A landscape with many valleys, sampled at points; each row gives a point and its height.
A ball rolls from a point to the lowest of its 3 nearest points, and stops where none of them is lower. Distance is the straight distance between rows; heights are no part of it.
(265) height 661: [139 161 119 107 134 118 183 164 150 129 134 171 180 124 154  99 143 124
 139 154  95 148]
(323) height 856: [136 196  97 124 104 130 199 123 131 144 124 171 171 118 143 128 120 116
 114 206 165 107]
(929) height 283: [131  92 125 139 158 118  66 145 107 180 123  69  81 155 119 145 154  94
 134  96 142 107]
(481) height 448: [127 113 110 140 117 162 100 132 144 110 127 135 132 155  94 113 127 134
  83 110  95 140]
(546) height 201: [134 106 135 131 140 117  91 173 138 160 149 107 109 150 114 128 151 101
 153  98 123 131]
(350) height 210: [120  84 136 138 122 147  55 106 130 123 151  78  90 161  94 186 160 103
 115  95 139  84]
(413) height 375: [127 103  92 151 145 143  86 104 142 159 116 122 139 134  88 114 115 144
  71 139 155  86]
(202) height 446: [138 160 128 113 114 118 161 127 132 115 139 163 158 143 146 124 117 133
 104 172 112 120]
(685) height 217: [116 113 136 127 104 151 113 149 139 100 141 130 113 132 117 121 150 138
 138  79  91 174]
(629) height 754: [154 183 149 134  96 107 141  50 104 108  78 164 166 124 105 141  53 122
  63 171 100 112]
(242) height 173: [145  86 133 129 129 125  67  99 136 127 152 122 122 154 127 138 128 128
  93 151 159  76]
(319) height 270: [116 124 142  88  93 129 170  97 126  45 113 150 117 122 156 126 149 156
 177 106 105 170]
(468) height 591: [140 145 111 131 128 150 139 155 147 115 117 158 146 146 117 100 135 147
 106 132  80 151]
(367) height 804: [129 171 121 112 120 154 190  98  92  87  67 177 177 136 164  96 122 145
 135 139  53 178]
(214) height 418: [131 101 167 102  93 116 107 147 143  93 173 128 114 134 136 147 138 105
 154 106 125 135]
(17) height 702: [138 165 145 111 114 140 180 108 111  84 103 160 173 143 159 101 125 139
 121 151  72 148]
(1025) height 131: [131 175 106 140 119 159 139 117 118  89  73 164 169 139  96  98  94 144
  84 155  82 143]
(1040) height 343: [151 105 147 110 102 121 108 123 133  92 159 137 123 149 130 127 119 129
 101 146 125 104]
(322) height 296: [123 134 117 146 191 110 107 164 112 207 153  99 110 110 127 104 131 108
 143 141 177 113]
(113) height 95: [137  88 138 131 115 134  63 126 137 133 159 119 112 153 109 141 139 106
 107 115 128 105]
(41) height 389: [134 166 104 136 144 119 148 106 134 152 148 153 134 105 136 111 108 142
 111 196 187  93]
(747) height 657: [125 170 103 155 100 131 136  75 140 124  70 148 156 128  93 128  63 143
  65 187 152  91]
(624) height 556: [119 109 148 118 123 136 156 162 166 108 137 149 106 127 134 122 148 123
 169  68  98 188]
(387) height 252: [108 117 144 112  99 140  94 117 129  49 150 113  96 119 107 148 146 143
 135  86 105 162]
(713) height 612: [141 193 122 103 130 126 204 127 132 131 118 177 191 129 171 119 135 125
 124 174  94 142]
(717) height 193: [ 98 118 141 120 114 132 142 141 153  85 133 123  93 104 130 141 157 129
 176  48 100 195]
(786) height 232: [137 124 132 131 148 116 106 177 142 179 151 115 121 141 129 102 144 110
 159 127 130 146]
(872) height 571: [111 158 103 154 135 172 165 130 116 181 154 150 137  69 129 118 106 142
 128 184 210 110]
(1069) height 376: [121 119 152 105  85 152 142  91 105  46 120 148 117 148 139 126 116 154
 121 129  93 164]
(401) height 311: [112 106 152 121  85 133  79 122 136  74 163 107  93 137 107 170 153 121
 137  94 118 125]
(267) height 162: [127 100 130 133 134 145  76 148 133 155 145 114 105 155 102 131 144 119
 122  91 121 131]
(898) height 171: [100 113 149 123 112 120  97 135 144  72 147  87  84 104 106 169 157 119
 162  63  97 160]
(636) height 316: [144 138 117 131 168 108 138 154 129 173 169 128 131 103 139 109 142 113
 150 181 177 120]
(972) height 836: [151 158 157  94 102 127 179  69  77  83  92 154 158 150 157 112 110 142
 112 159  61 156]
(776) height 601: [144 162 120 111 110  97 176 105 120 154 162 157 142  89 155 139 105 143
 118 213 207  75]
(947) height 239: [126  73 133 156 157 147  74 109  89 188  79  50  87 170  94 152 167 122
  97  75 159  96]
(934) height 298: [131 124 162  96 100 121 176 113 127  50 141 152 135 129 158 132 137 147
 176 105 104 166]
(616) height 452: [129 154 133 108 123 146 202 136 139 110 117 172 174 119 184  98 146 145
 161 125  73 171]
(689) height 279: [ 98  90 150 159 197 124  84 111  83 202 102  52 100 126 125 136 143 133
  86 100 187  68]
(590) height 303: [115 117 123 135 124 128  91 172 135 165 111  52  72 165 121 159 160  96
 150  49 113 137]
(740) height 253: [124 118 158 122 123  97 145 183 154 124 155 112 116 126 139 142 135  93
 204  72 110 162]
(264) height 176: [112 109 134 136 111 138  79 142 134 117 142  76  84 142 100 170 159 116
 134  58 109 131]
(799) height 511: [118 188 114 105 132 149 213 139 137 126  84 181 187 112 181  99 147 142
 134 139  73 167]
(365) height 632: [126 191 110 133 116 140 175 113 122 106  71 174 172 130 115 117  96 124
  84 174 107 134]
(1125) height 382: [138 109 147 121 108 136 135 175 145 115 151 142 133 137 141 119 143 121
 149 113 100 143]
(458) height 166: [127 153 128 121 124 150 184 150 141 105 106 169 159 131 146  87 146 156
 138 121  65 171]
(282) height 268: [143 131 120 125 153 112 112 163 137 156 170 144 136 129 125 106 144 123
 132 171 151 121]
(496) height 259: [135 108 127 140 139  90 118 200 126 185 134  77  96 153 156 151 123  83
 196  89 139 131]
(967) height 186: [146  92 142 131 170 103  82 142 114 165 163 106 100 132 131 132 137 104
 134 137 165 100]
(1164) height 758: [147 154 125 124 104  86 153  83 123 143 144 149 136 100 149 137  88 150
 103 198 193  60]
(1203) height 886: [145 150 159  99  91 138 160  45  65  64  71 148 148 160 143 117  97 142
 113 150  72 176]
(1280) height 170: [121 109 153 127 111  95  97 173 140 123 151  92  98 130 126 170 141  77
 180  73 120 139]
(1185) height 226: [123  99 152 126 108 117  77 149 134 109 158  91  94 143 110 182 157  92
 158  93 119 135]
(500) height 520: [125 171 102 136 143 143 173 127 125 177 161 155 138  78 135 118 123 123
 131 202 207  99]
(1208) height 522: [ 78 117  95 166 142 176 128  91 126 180 102 110 149  65  93 136  76 174
  96 148 208  65]
(911) height 521: [105 137  94 165 108 165 153  87 114 157  89 145 131  81 102 137  51 160
 107 180 211  93]
(551) height 310: [109 131 138 139 130 101 164 178 157 119 121 103  84 112 143 165 123  94
 194  23 110 191]
(708) height 437: [121 116 136 128 117 134 125 169 162 132 142 116  90 126 125 124 150 116
 166  59  93 168]
(363) height 838: [123 181 129 125 116 159 169  99  92  78  53 171 167 139 141  95 116 147
 112 150  60 164]
(151) height 261: [130 108 108 151 157 141  72 142 122 190 120  84 108 155 100 117 156 125
 111  89 148 118]
(317) height 558: [119 189  98 126 128 147 182 161 143 142 116 177 185 124 146 103 146 128
 122 161  87 147]
(1264) height 48: [ 95  97 108 153 186 132  85  92 119 187 100  88 116 106  92 127 129 152
  82 118 181  69]
(859) height 381: [117 116 107 148 134 118  80  73 141 142 110 127 138  92 113 133  81 164
  87 170 180  54]
(238) height 220: [143  89 138 135 151 103  65  93 130 166 162 112 102 116 134 131 122 134
 102 161 178  59]
(631) height 416: [114 121 129 117  93 151 121  84 117  13 108 134 105 136 118 125 134 165
 119 109  98 171]
(958) height 312: [124 125 115 145 126 151 104 168 148 143 121 108 103 143 100 113 152 125
 138  69 106 168]
(975) height 417: [167 119 145  95 133  88 151 155 135 134 180 148 155 132 149 117 139 115
 154 163 145 113]
(980) height 251: [125 116 111 149 175 115 109 113 125 180 154 116 123  93 130 114 116 129
 127 156 197  95]
(320) height 494: [122 157  84 149 118 157 166 117 129 168 133 156 143  88 123 119 103 133
 117 196 201  99]
(962) height 693: [153 138 138 121 100  96 129  90 127 117 123 152 141 133 129 121  88 143
  82 195 138  87]
(385) height 219: [135  93 100 146 129 161  72 134 122 161 120  85 112 164  83 134 155 125
  96  79 129 127]
(1100) height 172: [119  88 109 161 181 137  64 101 117 191 103  71 116 139  91 133 142 148
  81  90 173  85]
(765) height 216: [128 109 126 139 119 137  87 173 137 161 140  97 102 154 115 133 153 104
 152  80 118 147]
(695) height 300: [155 120 133 114 132 102 114 120 141 142 165 139 135 138 129 114 118 125
 103 177 157  96]
(330) height 608: [130 146  98 142 116 146 121 107 136 107  80 153 152 149  85 120  74 136
  71 158 102 110]
(53) height 227: [133  78 148 134 165 111  65 113 103 174 147  95  91 138 127 136 146  96
 127 124 170  76]
(296) height 169: [103 115 104 163 185 131 100 111 115 197 127  81 127 100 100 123 124 153
 102 130 193  88]
(621) height 393: [160 106 158  96 118  96 122 149 143 114 180 135 132 139 140 126 131 107
 152 135 136 118]
(641) height 583: [132 112 163 100 116 128 192 140 151  88 138 161 145 118 172 113 154 146
 181 106  88 175]
(1111) height 284: [146  81 159 119 117 117  68 143 127 125 177  98 101 144 118 170 145  83
 151 117 147  90]
(1256) height 254: [113 100 123 143 106 162  85 136 143 111 131 105  98 144  97 140 161 131
 125  65  98 159]
(514) height 394: [124 109 170  99 103 100 156 145 145  57 158 118 128 110 143 154 143 118
 194  85 114 164]
(295) height 153: [147  99 124 139 146 117  73 126 141 152 151 112 109 140 122 128 130 122
 108 135 152  87]
(542) height 337: [105 124 123 133 124 141 120 157 144 112 111  96  69 120 123 152 142 127
 151  25  86 195]
(1002) height 557: [145 158 148  82 119 138 199 111 107  91  99 164 192 127 191 117 133 143
 158 147  67 156]
(1281) height 347: [110 121 132 157 210  95 111 168  83 203 131  57 105 127 161 126 132 100
 162 121 174 107]
(1118) height 326: [117  92 134 137 180 102  83 168  84 194 114  67  90 147 152 132 136  95
 164 109 166 111]
(169) height 577: [117 171  71 165 119 154 153 111 138 137  78 152 163 124  80 129  80 141
  78 182 156 106]
(1207) height 132: [ 95 121 139 142 132  80 148 155 156  94 133  99  90  99 141 174 132  99
 201  39 106 176]
(569) height 555: [118 119 108 139 108 175 130 129 126  79 100 155 133 138 110 103 132 162
 102  97  62 174]
(1140) height 690: [130 178 103 149  97 134 161  89 127 136  95 167 145  97 114 138  66 136
  88 208 183  89]
(894) height 587: [126 136 144 100 111 142 186 113 122  82  92 172 152 131 173  99 139 150
 156 119  66 181]
(147) height 578: [145 149 137 124 112 150 139  99 113  73  93 163 159 149 121 112  89 142
  79 159  79 136]
(1223) height 408: [127 116  94 151 154 147  95 136 144 164 127 109 136 139  90  95 129 132
  93 129 143 121]
(646) height 805: [144 196 133  97 112 139 194  83  84 102  77 156 183 133 172 109 121 132
 118 152  64 158]
(75) height 388: [149 102 132 117 146  76 106 104 128 148 177 134 120 103 150 119 119 133
 107 189 184  74]
(1177) height 663: [143 190 124  92 112 102 197 121 119 135 145 171 184 125 157 132 119 118
 113 203 140 105]
(991) height 319: [162 108 147 117 164  65 119 148 123 152 196 125 126 107 149 130 125 103
 155 177 182  86]
(383) height 304: [110 121 117 140 118 177 105 152 137 104 112 114 114 134  95 126 150 150
 122  55  81 172]
(813) height 323: [140 116 150 113 128 107 138 179 154 135 159 135 124 129 145 120 139 104
 175 106 106 160]
(294) height 360: [109 109 138 159 217 117  96 145  72 214 122  50  90 119 145 130 143 120
 118 103 178  87]
(840) height 141: [108 107 147 107 111 144 148 121 148  50 130 135 109 125 130 140 147 153
 166  81 105 184]
(1050) height 231: [151  95 154 130 170  72  96 171  98 178 175  97 119 121 149 132 131  87
 184 149 175 102]
(114) height 472: [118 162  79 151 130 146 155 120 134 155 108 157 151 107 106 122 102 144
 100 186 177 109]
(566) height 146: [117 119 126 120 105 164 152 152 141  96 122 161 118 125 133 100 148 157
 139  91  82 183]
(1240) height 428: [131 132 119 129 131 135 125 160 161 149 137 139 116 138 118 114 152 125
 138 104  96 153]
(830) height 335: [128 127  98 140 144 122 107 104 141 149 142 138 120 107 111 125 103 147
  92 171 168  80]
(20) height 370: [142  98 156 126 133  76 124 174 132 141 173 119 130 133 133 142 137  84
 192 118 142 128]
(228) height 729: [150 174 120 114  97  94 167  81 119 127 119 153 161 127 139 133  82 125
  86 206 149  91]
(949) height 83: [104 122 135 138 117 122  93 159 144 109 129  78  81 133 103 176 152 102
 166  52 101 157]
(1133) height 769: [143 151 147  86 104 142 198  65  85  71  70 153 148 147 189 117 130 146
 167 137  76 181]
(57) height 671: [143 146 117 141 102 122 119  90 138 108 113 155 152 145 113 125  86 148
  65 178 118 114]
(279) height 650: [126 164  91 139 145 132 164 167 146 152 131 157 160 121 108 105 135 126
 118 174 132 137]
(402) height 633: [157 146 158  64 111 117 205 111  99  92 138 154 187 133 189 133 135 144
 165 137  84 136]
(1271) height 451: [105 126  71 158 129 160 119  92 139 153  84 134 147  87  87 134  68 160
  83 167 180  77]
(986) height 42: [ 97 106 141 118 136  83 135 130 161  51 138 105  91  84 130 162 155 119
 196  51 110 174]
(893) height 359: [134 117 134 133 101 151 118 128 137  83 143 149 121 146 125 116 127 147
 110 125  86 152]
(247) height 380: [142 127 141 116 107 134 114 133 143  98 142 149 139 146 119 114 116 140
  97 151 104 133]
(577) height 249: [113  77 139 151 189 129  56 106  95 192 108  76  93 139 111 146 143 121
  84  99 173  67]

Where does a ball stop that starts at each point below?
(621): (949)
(1281): (1264)
(1040): (113)
(1118): (113)

Call two points neighbours if one is among the 3 nearest of the other. Go from one point of each pair to the other, from neighbour to neighbour, staying as low as possible. Name the highest point that can't be avoided.
(949), (840): (717)
(949), (986): (898)
(949), (113): (350)
